A landscape with many valleys, sampled at points; each row gives a point and its height.
From any point a ball takes the steepest step (drop divided by distance) to one of its 6 nearest points. It stops when none of these is lower. Distance is the straight distance between rows; heights are no part of it.
tate: [164 131 117  68 106 199 117 203 183 113 162 118 170  69 162 137 107 134
 138 119]  h=191
dofab: [140 135 140 136 130  84 144 126 122 125 113 166 101 104 132 151 110  80
 140 105]  h=141
nuruk: [ 80 126  72 139 113 155 106 143 188 106 102 189 154  93 122 124 140 155
 153 159]  h=285
Pavu: [186 136 148  76 148 203 138 155 115 137 168  69 130 121  96  81 126 148
 128 140]  h=162
Vusok: [ 78 110 107 152 123 157 127 124 158  99  91 166 147 124 107 108 140 164
 157 152]  h=233
Lafes: [ 72 108  91 150 145 155 118 153 179  83 102 189 163 122 117 123 154 151
 174 170]  h=263
neb: [122 144 146 133 133 128 117  98  59 174 175  92  84 136 155 156 136 121
  99 138]  h=222
Vula: [145 137 138  96 137 182 129 152 115 143 150  66 149 159  74  72 117 151
 131 143]  h=174
nofu: [160 171 137 120  77 121 188 184 195 121 125 138 133  89 170 164 100  87
 156  78]  h=103
lazu: [117  97 139 140 132 128 106  84  79 161 140 137 101 144 118 157 156 149
  99 167]  h=369
nafud: [115  99 168 181 126  89 101  70  66 184 137 126  86 147 156 183 146 135
  67 150]  h=80
vus: [ 79 117 157 146 148 168  78  99  95 136 146 158 121 113  87 157 158 138
 140 210]  h=424
nek: [132 109 128 135 139 144  96  78  42 167 177 117  93 157 119 141 137 141
  80 173]  h=288
tubom: [118 133 129 139 123  94 100 107 115 154 103  70 144 197  86  89 126 170
 117 144]  h=44
minom: [176 170 127 136 106 123 162 172 179 116 122 153 118  87 177 144 110 114
 144  76]  h=54
zaz: [128 137  98 113 109 147 134 157 146  91 124 117 172 149 116 107 131 185
 159 139]  h=206
dib: [ 91 133 106 111 102 150  78 153 145  84 141 147 149 163  52 113 116 200
 174 185]  h=514
Pepi: [172 130 139  81 143 130 149 173 151 139 145 113 129  98 141 122 124 112
 146 107]  h=184
dis: [104 108 117 142 152 155  80  92  92 142 124 109 134 150  90 115 145 153
 123 120]  h=270
goze: [142 115 145 166 135  85 140  88 107 158  89 100 114 161 145 119 138 103
 119 107]  h=494
mibeb: [137 136 112 102 148 165 125 146 128 119 159 147 144  88 123 141 114 116
 122 176]  h=179
neli: [167 153 144 121 145 115 164 123  72 143 143 102  95 105 152 129 112 117
 103 109]  h=193
raso: [ 96 114 131 153 145 170  99 120 126 137 116 151 119 134  93 139 149 134
 165 166]  h=112
nur: [119 137 101  97 105 191 118 180 193  92 140 169 172  99 154 116 111 140
 145 132]  h=390
vop: [ 99 116 134 131 144 179  56  87 112 134 157 155 123 185  42 126 146 144
 140 217]  h=605
Ribo: [161 134 106  63 100 147 137 181 208 118 154 150 169  61 189 169 121 108
 146 125]  h=125
zedur: [123 159 119  81  87 190 153 176 209 107 135 135 200  76 169  87 122 135
 146 108]  h=85
bebel: [166 136 101  75 123 194 144 150 147  94 143 108 149 110 116 119 131 129
 158 120]  h=307
Tipe: [127 113 139 111 144 135 128 109  97 156 153 147 112 104 148 152 140 121
 139 176]  h=124
vaki: [180 167 140 127 109  95 194 149 130 141 100 111 109 120 131 132 105  90
 128  77]  h=299
kobub: [102 106 125 167 115 111 160 115 148 121  87 164  96 129 146 113 140 133
 151  60]  h=227
nagu: [158 148 168 135 135  97 177 104 129 157  78 101 121 165 128  99 155 105
 104  66]  h=104
mokud: [131 129 122 120 134 118 123 137 113 105 130 175 104  64 155 169 104 101
 152 135]  h=87
fak: [118 118 121 175 120 100 140 133 172 122  91 179 135  95 161 129 129 116
 156 119]  h=118
kegut: [122 113 178 154 124  41 142 113  97 123 124 130  78 114 133 164 115  71
 121  97]  h=341
neka: [ 91 105 136 171 119 103 144 100 160 119  72 150 128 164 122 100 134 143
 148  95]  h=284
pevar: [139 131 138 144 102 111 155 156 173 120 120 158 117 100 166 158 131  90
 159  81]  h=91
ruman: [143 131 115 102 132 168 127 170 144 107 142 141 155  80 139 129 122 120
 156 126]  h=200
nokid: [131 128 110 148 122 112 142 141 157 112 103 146 132 116 152 139 119 106
 144  85]  h=129
Fodo: [ 95 123 101 134 112 131  99 152 153  98 121 106 155 170  76 103 121 195
 150 167]  h=308
Gev: [149 134 158  96 141 171 112 120 105 147 195 108 112 113 125 140 123 142
 115 158]  h=205
Dofes: [164 179 155 143 146 110 146 104  81 195 108  62 116 161 133 121 142 107
  63 114]  h=305
ves: [105 121 142 145 129 104 121 127  94 122 140 182 107  74 149 167 123 107
 144 154]  h=84
Kuvo: [119 113 111 115 144 171 101 142 183 110 129 194 163  71  94 148 144 138
 177 176]  h=232
gepip: [160 135 145 109 144 139 109  83  82 179 128  83 114 175 131 108 130 117
  84 122]  h=276
sifep: [146 147 124 104 152 171 113 133  86 140 186 106  96  93 117 145 122 106
 131 146]  h=203
dap: [154 120 142 154 130  81 123 113  82 168 123 120  81 125 139 140 122 132
 107 109]  h=370
Zaso: [165 151 130 134 122 113 189 138 144 137  83 110 117 155 127  96 129 121
 135  62]  h=234
nizud: [137 114 134 149 122 132  87  57  58 195 159 106 118 173 151 167 136 146
  47 162]  h=242
Defi: [115 105 160 170 133 104 104  74  76 181 139 145 113 132 153 154 162 137
  93 162]  h=575
vadeg: [170 152 131 108 133  93 153 160 116 128 153 109 119  81 147 135  95  96
 123  99]  h=181
Vifit: [169 175 148 105 136 101 183 113  81 183 126  90  94 136 131 125 135  73
  67 108]  h=310
doti: [126 151 130 143 151 125 122 132 122 116 116 158 139 124 142 111 135 131
 152 135]  h=113
zoz: [134 129 130 150 142  88 150 130 147 131  80 138 106 133 165 117 132 106
 128  67]  h=287
dapa: [102  90 123 183 137  75 137  99 142 136  64  94 130 207 128  79 134 157
 127 102]  h=434
Vare: [154 165 160 111 143  67 150 133  81 112 174  99  86  94 142 170 112  56
  77  93]  h=385
nog: [110  97 105 112 143 201  97 101  92 133 172 140 114 121 110 138 137 136
 134 173]  h=55
nuki: [151 162 118  96  96 192 185 188 203 108 157  95 199 111 129  88 123 125
 133 134]  h=309
sogeb: [151 137 157 118 139 152 133 102  71 156 159  88 113 141 125 101 137 134
  97 127]  h=248
Tuv: [124 139  88  93 140 146 114 181 139 100 160 171 154  57 114 172 119  91
 153 143]  h=167
tezu: [ 79 114 116 143 130 163  86 130 189  92 117 184 167 135  89 113 127 145
 163 198]  h=431
Vas: [152 146 133 116 134  97 156 142 114 116 128 128  96  83 144 160 112  77
 113 114]  h=145
nekun: [116 135  91 105 106 144 111 144 146  80 143 112 170 179  83  96 101 219
 153 158]  h=433
regug: [138 165 138 159  84 116 178 150 202 115  94 160 130 143 178 139 135 108
 149  72]  h=300
Beva: [148 119 145 102 119 110 105 152  76 127 162 133  99  72 150 177 101  86
 109 135]  h=201
Lekal: [167 164 158 120 125 117 213 163 159 150  98 114 124 152 106 120 120  83
  98  66]  h=171
Bevod: [ 77 102 118 166 144 137 124  88 124 127 109 124 108 135 114 108 159 139
 167 146]  h=235
Setev: [177 133 139 113 134 126 134 112  59 168 178  67 109 129 139 139 114 105
  61 132]  h=226
dalaf: [135 134 168 172 119 115 105  82  75 178 150  86 117 182 154 150 151 142
  56 137]  h=116
rop: [130 138 144 126 107  69 164 183 158  78 143 136 129 108 147 190  94  79
 124  57]  h=176
nif: [107 157 109 122 143 111 125 119 127 124 104  79 154 178  87  69 118 182
 108 139]  h=42
vam: [ 98 113 138 160 138 113 113 106 114 155 110 136 104 125 134 129 128 119
 134 112]  h=291
sirol: [120 121  93 111 146 165 119 154 118 122 145 156 133 101 103 126 132 143
 172 154]  h=269
pegud: [109  91 126 165 151  82 119  91 128 143  80 123  90 147 133 125 142 128
 131 105]  h=349
Voz: [133 118 108 134 124 181 106 135 169  99 122 185 146 113 139 143 129 123
 165 176]  h=156
luza: [120 114 133 139 141 172  73  73  92 155 148 153 121 142  95 160 165 157
 103 191]  h=352
Vug: [ 91 122  84 119 123 146 106 143 193  93 135 148 155 154 102 111 113 187
 161 161]  h=318
faker: [151 141 158 128 151 106 123  71  77 149 101 104 113 166 154 123 129 134
  83 127]  h=399
toko: [ 90  79 122 173 142 103 127 104 128 133 110 151 118 130 129 124 135 120
 149 114]  h=123
dol: [106 121 132 160 149 141 124  98 107 140 111 142 109 106 126 123 130 134
 144 135]  h=134
mizu: [148 140 105 108 112 169 145 159 168 103 120 136 181 100 141  74 118 150
 141 105]  h=168
feka: [101 140 121 135 131  95 125 184 136  95 132 170 117  53 141 183 114  90
 146 128]  h=82
Puti: [145 105 124  77 166 188 113 132 108 127 162 132 130 112 131 135 122 121
 152 151]  h=243
Goki: [132 155 177 150  93  63 194 166 168 116 102 159  97 120 148 173 104 105
 129  64]  h=211
pazo: [172 130 129  50 135 187 145 138 121 121 174  91 143 155  84  79  99 156
 123 149]  h=157
bosu: [ 81  83 121 172 140 122 122 116 140 120 111 187 135 101 134 151 143 120
 144 147]  h=127
zasod: [127 141 128 122 146 135 103 112  69 154 148 129 104 131 106 158 145 108
 110 155]  h=164
ledi: [164 164 155 122  80 139 198 171 169 134 104 135 160 108 139 124 124  96
 109  53]  h=24
guto: [ 82 109 124 155 164 117 111 131 154 138 111 204 133  92 122 137 153  99
 190 194]  h=296
Leli: [174 147 117  73 142 155 144 159 137 132 157  75 156 143  76  57 114 172
 112 150]  h=219
Fimak: [140 155 120 126 155 117 112 107 118 147  93  83 134 183 116  92 124 139
 108 107]  h=330
vila: [ 83  81 119 183 103  89 132 104 178 113  74 141 158 180 148  91 151 165
 146 103]  h=357
bupe: [ 98 111  93 155 120 129 156 134 175  95  96 180 144  97 164 118 137 125
 153 105]  h=110
maro: [112 129 152 162 114  56 153 154 147 115  95 168 106 112 156 158 129  90
 142  89]  h=159
Tefif: [134 121 145 139 149  85 121 104  94 151 138 152  88 108 138 136 117 118
 117 121]  h=229
sil: [ 90  83 138 147 155 157  74  81  73 154 130 122 136 157  99 143 145 156
 112 175]  h=364
tubis: [ 99 100 135 131 118 109  65  82  80 158 130  69 108 208 109 113 128 189
  97 141]  h=486
nafog: [153 145 151 106 134  70 138 149 113  92 139 137 111  92 136 164  91  75
 115 112]  h=165
fos: [ 86 113 134 110 131 174  56 101  88 132 150 118 134 207  48 149 119 156
 103 213]  h=633
tedu: [138 148 145 116 167 159 119 115  93 152 123  86 136 147 108  95 136 132
 138 126]  h=250
Vaku: [159 152 125  73 137 188 121 150 129 126 177  84 128 144  77  79 113 160
 142 129]  h=111
Bisa: [112  86 153 168 153  80  96  63  95 175  97 103 101 165 132 137 145 149
  84 121]  h=723
sete: [114 130  98  98 135 186 128 153 127 106 140 147 156 106 124 122 130 143
 159 148]  h=392
Suken: [100 113 108 132 138 154  87 109 105 116 119 139 135 121 107 110 123 157
 155 148]  h=183
Fenus: [120 114 145 182 116 113 159 112 190 100  57 164 114 163 151 107 150 120
 152  71]  h=160
difa: [100  84 146 184 165  68 136 100 133 128 111 177 116 141 148 152 142 115
 144 134]  h=306
dapus: [136 132 137  80 126 128 139 178 131 109 162 149 131  61 155 157  98  76
 139 137]  h=202
Gal: [160 137 143 119 130 117 157 121  85 125 149 117 103  91 122 154 112 105
 118 141]  h=147
kurot: [ 86  96 137 179 149  82  59  97  86 182  70  47 120 204  92 101 139 159
  95 145]  h=757
dimip: [ 91 109  92 124  91 181 139 152 204  95 127 163 200  97 168 130 132 131
 171 135]  h=298
Kavi: [122 116 117  90 135 183  65 124 114 121 162  98 123 157  69 108 111 158
 125 185]  h=495
nulur: [166 153 123 111 121 125 186 147 144 152  98 122 141 151 124 102 127 119
 135  92]  h=131
kunat: [142 163 151 139 155  95 121 113 109 192  95  44 120 185 103  75 129 128
  79 109]  h=280
tonod: [159 143 127  85 144 115 156 144  85 139 173  95 114  77 140 129 118 115
 119 109]  h=197
Noban: [112 100 135 150 120 172  29  86  68 160 178 118 126 186  89 158 159 173
  60 190]  h=447
fonus: [153 144 146 127 150  99 133  95  62 159 146 106  86 151 143 139 126 118
  53 151]  h=273
rak: [133 142  85  91 117 143 130 144 149  85 137  94 169 159  93  96 115 186
 153 129]  h=297
Vud: [106 122 103 151 131 128 132 134 141 113 101 147 136 153 128  98 147 172
 155 125]  h=161
zekol: [138 123 148 158 113 102 174 126 163 137  62 134 127 158 152 118 134  95
 146  73]  h=17
bup: [101 134 117 137 142 150  82 104  82 165 136  89 108 193 100 116 140 174
 114 140]  h=26
sani: [ 82  60 147 177 151  68 130  90 134 140 103 163 102 150 146 159 142 119
 123 126]  h=359
fided: [154 149 177 140 121  70 130 117  64 146 181  89  81 120 160 146 114 105
  72 118]  h=304
Geron: [151 144 132 116 147 133 128 113  95 160 131  82 104 128 134  98 125 132
 119 127]  h=251
mipo: [140 132 129  95 145 163 129 109 112 123 136  96 143 138 106 122 117 133
 126 138]  h=278
Bido: [109  79 139 171 143 105 108  97 100 145 110 145 129 134 127 143 155 123
 117 153]  h=59
duv: [138 117 141 172 118  84 167 120 112 132 115 141  90 114 142 150 129  92
 139  91]  h=73
fevob: [114 136  96 139 119 130 144 144 197 104 108 185 155  97 160 151 124 124
 177 140]  h=121
zos: [155 126 111  84  86 103 158 174 186 105 138 132 149  56 173 162 100  93
 126  96]  h=92
Lag: [175 158 139 101 139 157 154 123 103 173 141  72 138 145 108  76 124 122
 110 125]  h=225
Rabi: [112 126 123 113 152 140  94 122 143 117 144 176 144 116  85 144 149 109
 173 180]  h=94
Nubo: [101 103 151 175 132  54 132  78  76 149 124 135  82 119 157 176 134 117
  74 142]  h=621
bila: [ 91 109 163 190 111  47 136 138 125  97 144 154  91 104 132 185 112  78
  98  91]  h=102
Bire: [137 137 144 143 131  85 141  98  49 132 160 105  76 121 157 160 121  97
  71 119]  h=344
fonog: [ 93 109 105 131 136 178  96 119 144 120 137 175 133 115  89 133 164 146
 159 198]  h=247
Seva: [ 84 141 111 158  70 133 140 148 193  72 124 160 170 125 182  95 118 160
 136 138]  h=254
Div: [145 131 119  82 142 178  92 130 108 113 150  97 137 156  99 102 115 170
 139 136]  h=256
dig: [148 170 126 120 124 126 163 115 121 156  76  87 137 184  82  70 128 138
 102 112]  h=158
Bak: [123 122 138 135 128 171  55  73  69 156 188 127 120 161  98 177 143 146
  91 192]  h=358
gugur: [ 86 113 119 103 135 166  62 110 103 121 156  92 125 189  32 119 116 178
 135 182]  h=524
zovo: [135 156  93 122  82 161 130 172 189  94 135 154 163  90 171 116 141 128
 163 121]  h=267
sebog: [ 80  85 114 149 143 146  96 133 156 125  90 187 147 103 111 119 163 134
 165 171]  h=210
lib: [ 92  74 158 176 146  94  95  81 100 154 120 163 106 134 125 164 150 133
 114 182]  h=517
novu: [102 143 119 123 139 143 118 122 118 113 148 177 113  69 140 151 125 100
 140 172]  h=107
nir: [ 97  81 133 162 147 128  75  74  77 162 123  77 117 198 138 117 134 164
  71 166]  h=698
rega: [172 152 123  85 145 143 170 127  96 131 144 112 115 131 127 112 136 109
 128 108]  h=231
Poze: [105 128 118 135 142 101 110 150 172 121 122 193 134  56 154 180 133  79
 164 155]  h=109
kisu: [ 96 126 140 152 114 181  52  75  90 175 180 115 119 171 113 151 162 154
  86 184]  h=418
Kekof: [143 141 122 103 126 147 164 159 144 111 132  99 170 135 114  77 143 148
 141 101]  h=115
nevu: [100 105 124 153 132 118  84  73  59 153 101  81 120 179 116 122 161 148
  99 121]  h=568
dudus: [ 86 102  79 159 104 118 134 145 190  67  94 155 165 144 146  90 144 176
 159 132]  h=245
Gepod: [181 134 133  65 143 192 149 164 145 105 182 102 146  96 100  92 115 124
 167 130]  h=188
Zulat: [172 153 106  80 130 167 144 163 169 118 132  88 174 132 116  65 111 134
 153 121]  h=209
kov: [125 113 142 167 145 107  99  86  83 159 142 138  92 133 128 150 147 120
 115 152]  h=314
teze: [159 155 152 142 129  95 132  78  69 161 176  79  90 142 144 132 122 109
  49 131]  h=246
kupa: [136 144 123 152 123  94 134 117 121 153  81  93 133 192  94  83 121 134
 131  84]  h=316
zetib: [162 130 142  79 123 204 115 150 100 127 191  99  95 103 126 146 109 110
 153 141]  h=207
Pimo: [104 108 127 139 138  91 112 120 122 120 106 192 108  96 139 159 144 117
 139 143]  h=108
bos: [153 135 125  58 143 170 126 182 135 123 166 134 135  76 126 157 120 119
 151 126]  h=236
nili: [111 108 149 191 111  81 167 113 175 122  73 157 107 139 146 121 151 117
 156  71]  h=163
lubom: [156 138 128  71 128 162 142 187 149 129 152 109 142  87 149 109 117 105
 159 128]  h=192
dizuk: [ 76  89 102 168  99 129 140 132 175 109  94 176 157 149 141  93 136 147
 151 129]  h=177
kasun: [170 149 154 109 147 120 143 126  74 139 187  95  93 105 140 131 111 111
  89 154]  h=195
rere: [ 98 109 104 157 124 104 144 144 189 118 112 182 118  95 171 160 148  96
 185 127]  h=122
kam: [137 149 148 146 120  65 185 156 130  94 111 138  92 101 141 173 111  75
 107  66]  h=58
lide: [104 106  93 102 106 127  78 134 114 102 138 113 142 219  43 120 104 188
 154 175]  h=541
Sot: [168 164 115  74  86 140 189 179 185 134 143 133 150  80 154 130 115 105
 133  97]  h=142
biv: [150 152 142 120 135  84 139 131  54 101 177 106  97  95 160 156 114 100
  83 112]  h=271
Vel: [ 81 113  90 175  92 110 142 131 204  88  76 169 162 146 166 100 149 150
 145  97]  h=268
Pipo: [165 144 140  97 142 174 141 121  97 136 149 110 130 138 107 109 126 114
 153 118]  h=253
manun: [152 162 178 128 108  46 144 135 116  97 149 117  87  81 139 176  95  72
  89  86]  h=347
pira: [153 147 154 142  86 105 197 167 169 123  83 135 119 140 148 136 129 103
 140  75]  h=208
tiv: [139 165 123  95  73 160 130 187 212 106 165 135 175  71 201 159 128  99
 124 112]  h=175
mik: [ 95  86 139 169 135 129  68  66  78 165 136 114 132 167 121 156 154 148
  91 186]  h=476
Lavov: [133 128 104  75 123 170 142 149 142  86 148  88 157 164  55  80 118 172
 159 136]  h=421
kemi: [157 152 134 120 120  97 155 142 147 117 121 131 117  96 155 147 120  89
 152  97]  h=114
tego: [120 105 156 168 143 109  91  77  81 163 109  95 111 148 114 104 138 134
 102 113]  h=660
Tegal: [107 106  92 158 150 105 128 119 148 111  82  96 141 196 101  81 114 177
 127 128]  h=331
tage: [ 91  71 113 153 144  99 100  98 111 147  78 111 131 170 109 128 162 164
 121 141]  h=818
zudos: [100 120 116 144 144 167 115 112 159 110 118 185 165  84 101 120 160 140
 166 175]  h=290
tusas: [138 121 108  96 153 154  97 127  96 109 132 105 133 178  90  93 118 173
 125 142]  h=329
sito: [151 126 158 127 106  64 144 158 156 105 122 163 101 119 150 189 115  88
 146  70]  h=143
vibog: [109 164 117  93  76 177 169 167 190  82 130 136 197 113 171  84 120 138
 141 114]  h=228
toris: [130 117  96 126 139 155 126 142 142  86 123 118 146 120 111 111 137 137
 145 131]  h=286
sofe: [125 113  99 127 113 136 119 124 150 124  92 109 156 154 108  80 140 177
 153 125]  h=88
faba: [169 158 162 130 121  78 161 101  86 144 140 103  67 111 151 150 112  80
  62 106]  h=406
rizun: [151 146 128 111 138 123 136 108 124 116 131 144 119 106 137 158 118 110
 137 107]  h=105
fipu: [114 143  99 107  85 153 158 160 208  93 118 130 186 109 184 113 119 160
 150 119]  h=252
dagi: [ 68 108  93 128  94 176 129 174 202  56 124 182 181 121 121 115 119 199
 140 205]  h=793
mepit: [123 145 113 157  88 138 143 130 185 108 107 160 165 142 160 111 125 162
 142  84]  h=187
vesen: [133 126  92  94 130 157 126 159 170 115 142 164 148  83 171 164 119 113
 160 103]  h=138
vufek: [141 139 114  96 141 123  97 171 153 118 156 170 141  60 164 175 112 109
 174 149]  h=144
valib: [139 130 119 133 124  97 136 175 135 107 137 179 120  72 157 194  97  99
 145  96]  h=75
lor: [153 132 121  62  86 183 153 187 197 122 148 113 163  69 162 130 132 140
 127  99]  h=223
dal: [145 157 117 111 113 130 153 142 164 132  99 123 145 127 154  91 141 134
 152  79]  h=106
Tor: [154 138 129  75 150  97 139 170 127 107 147 107 132  65 136 154 112  87
 135 101]  h=204
Vif: [172 141 148  76 146 159 156 142 140 128 134  66 144 126  98  68 106 133
 130 119]  h=196
Tufus: [109 133 108  78  69 178 125 171 238 106 146 139 195  79 186 146 125 115
 116 112]  h=249
rep: [105  92 138 175 153 116  84  62  71 178 113 106 118 164 143 176 133 156
 104 168]  h=538
rerar: [ 90 104  94 155 130 115 106 118 172 115 106 173 146 151 116 107 144 164
 161 156]  h=230
Rirol: [151 135 145 154 114 103 159 131 162 114  98 130 131 108 157 111 132 110
 155  83]  h=217
tasa: [142 159 134  96 104 116 162 205 178 120 135 156 143  89 160 168 116  65
 137  86]  h=79
mub: [ 90 111 106 115 143 196  69 111 119 116 157 134 127 137  73 142 142 143
 135 179]  h=279
pevi: [ 99 121  90 115 139 123  78 117 112  88 152 132 109 197  69 105 122 184
 147 166]  h=453
tem: [161 169 167 138  83  73 196 173 223 102 114 152 140 121 162 172 107  81
 117  50]  h=303
sefe: [118 141 127 149 134 101 125 118 142 132  78 115 144 174 124  87 143 134
 121  85]  h=361
Bizek: [125 121 110 114 143 118 137 107 121 137  77 142 121 146 126  98 134 126
 136 110]  h=224
fefes: [176 148 151 132 119 103 177 131 118 151 108 121 109 135 114 122 118  82
  99 104]  h=126
gat: [127 125 135 122 149 181 117 126 102 120 163 155  96 104 123 142 129 121
 147 159]  h=149
rur: [ 73  96 111 122 130 166  67 123 117  90 151 124 129 159  42 110 138 169
 143 199]  h=487
gufi: [ 94  79 153 194 134  90  62  68 108 184 140  81 109 160 143 175 156 162
  87 154]  h=668
soris: [154 151 124 102 140 138 156 113 131 133 115  86 142 163  81  67 123 144
 112  99]  h=199
raba: [161 127 144 146 136 103 146 106  94 167 108 100 105 126 125 103 134 118
  98 102]  h=404
zak: [100 103 115 154 139 115 106 123 102 127 128 166 104  98 109 150 144 123
 152 159]  h=31
Muv: [155 144 102 100 120 150 142 156 162 123 144 144 127  85 154 117 110 125
 150 117]  h=150
rig: [114 142  79 104  97 181 136 154 192  62 131 167 189 146 132  95 142 175
 146 145]  h=628
meraf: [ 99 104  97 123 149 149  96 115 109 134 126 127 131 167  62 102 127 172
 137 161]  h=317
Vared: [105 113 126 122 136 154  93  66  79 155 126 139 124 141 116 139 149 156
 110 151]  h=272
Bon: [172 143 129  79 109 124 172 160 130 135 122 116 153  89 155 110 129 111
 128 103]  h=166
Zov: [119 104 126 157 152  90 107  91  97 163  70  74 127 183 112  95 137 152
 114 118]  h=627
sose: [111 120 145 151 141  66 102 108  71 123 125 171  90 110 170 173 127 112
  95 126]  h=391
pep: [ 99  82 155 170 129  62 143 102 130 130  96 141  80 133 155 145 133  93
 145 106]  h=261
dusu: [166 132 142  86 127 200 104 142  90 139 193  93 125 127 124  98 135 125
 114 154]  h=185
belub: [184 155 142 121 158 118 186 143 120 166 131  95 115 133 132 114 118 100
 132 105]  h=218
zat: [128 113 153 148 144 114 101  82  84 173  83  56 124 194 101  89 129 147
  78 130]  h=481
situ: [ 91 102 100 132 122 127  85 113 113 119 107 106 153 184  94  96 116 189
 135 142]  h=237
Gep: [148 127 110  94 119 151 150 186 175 106 140 141 146  75 170 143 101 107
 145  97]  h=120
pamif: [147 142 162 141 114  59 175 111  91 116 133 101  88 114 150 164 118 100
  97 107]  h=504
voki: [130 163 107 125 122 137 164 132 136 133  86 106 140 141 128  94 132 132
 131 110]  h=13
lok: [112 135 134 111 126 168  81 112  81 119 157  70 125 174  87 128 104 174
 108 156]  h=315
Sorob: [149 133 129 145 143  80 173 155 146 118 129 121 113 104 138 155 113  94
 116  89]  h=170
Rifun: [172 168 151 127 140  87 194 122 112 150 137 115  74 118 116 142 106  80
  99  79]  h=368
feg: [170 142 141 123 126  79 164 143 106 138 120 126 103 113 147 136 127  89
 115  96]  h=212
fumi: [149 142 131 106  95 125 163 161 160 124 121 124 170 110 133  99 118 109
 133  73]  h=117
Kes: [ 98 124 113 107 135 169 101 109 133 123 139 144 139 146  92  95 131 159
 143 153]  h=332
pimem: [ 90  76 158 192 127  90  72  67  87 199 117  91 118 194 159 156 154 146
  46 142]  h=844
Mek: [145 159 149 102 125  78 138 163 110  87 151 130  96  73 140 159  89  84
 117  97]  h=194
Luti: [117 150 106 116 124 139 129 170 188 110 134 201 153  67 156 177 120 114
 168 129]  h=130
Refir: [161 155 179 151 134 101 145  88  70 171 138  85  95 154 160 139 134 104
  61 124]  h=260
dumar: [123 124 145 168 128  86 128 113  94 139 126 157  79  88 145 168 125  92
 116 128]  h=148
ratep: [183 167 136 112 163 119 184 113  98 169 132  74 120 153 101  88 119  99
  72 100]  h=255
Sukot: [128 123 111 141  93 149 143 136 162 108 115 152 170 141 137 102 120 144
 155  89]  h=146
dazoz: [ 93 122 100 125 130 184  98 140 135  78 139 149 148 122  96 147 138 135
 167 169]  h=437
gezis: [105 114 119 154 135 116 121 141 163 118  96 159 151 134 170 106 130 135
 147 121]  h=43

For each start below, name the point where the ball stops.
Noban -> zak
Mek -> minom
tedu -> Vaku
Pepi -> minom
kasun -> valib
kisu -> zak
fonus -> zak
rega -> valib
sete -> minom
dagi -> zak

Call two points neighbours if one is among the 6 nearest of the other. Go from one point of each pair to the other, from neighbour to neighbour, staying as low as possible. Name the highest point that can't be avoided.
duv and kam -> bila
duv and nog -> gat
Vaku and sofe -> lubom
ledi and zak -> nofu
minom and Rabi -> raso
minom and duv -> dofab
Bido and gezis -> doti
Rabi and zedur -> mizu
minom and Bido -> pevar
nif and minom -> dig
valib and zak -> ves
voki and Rabi -> fumi
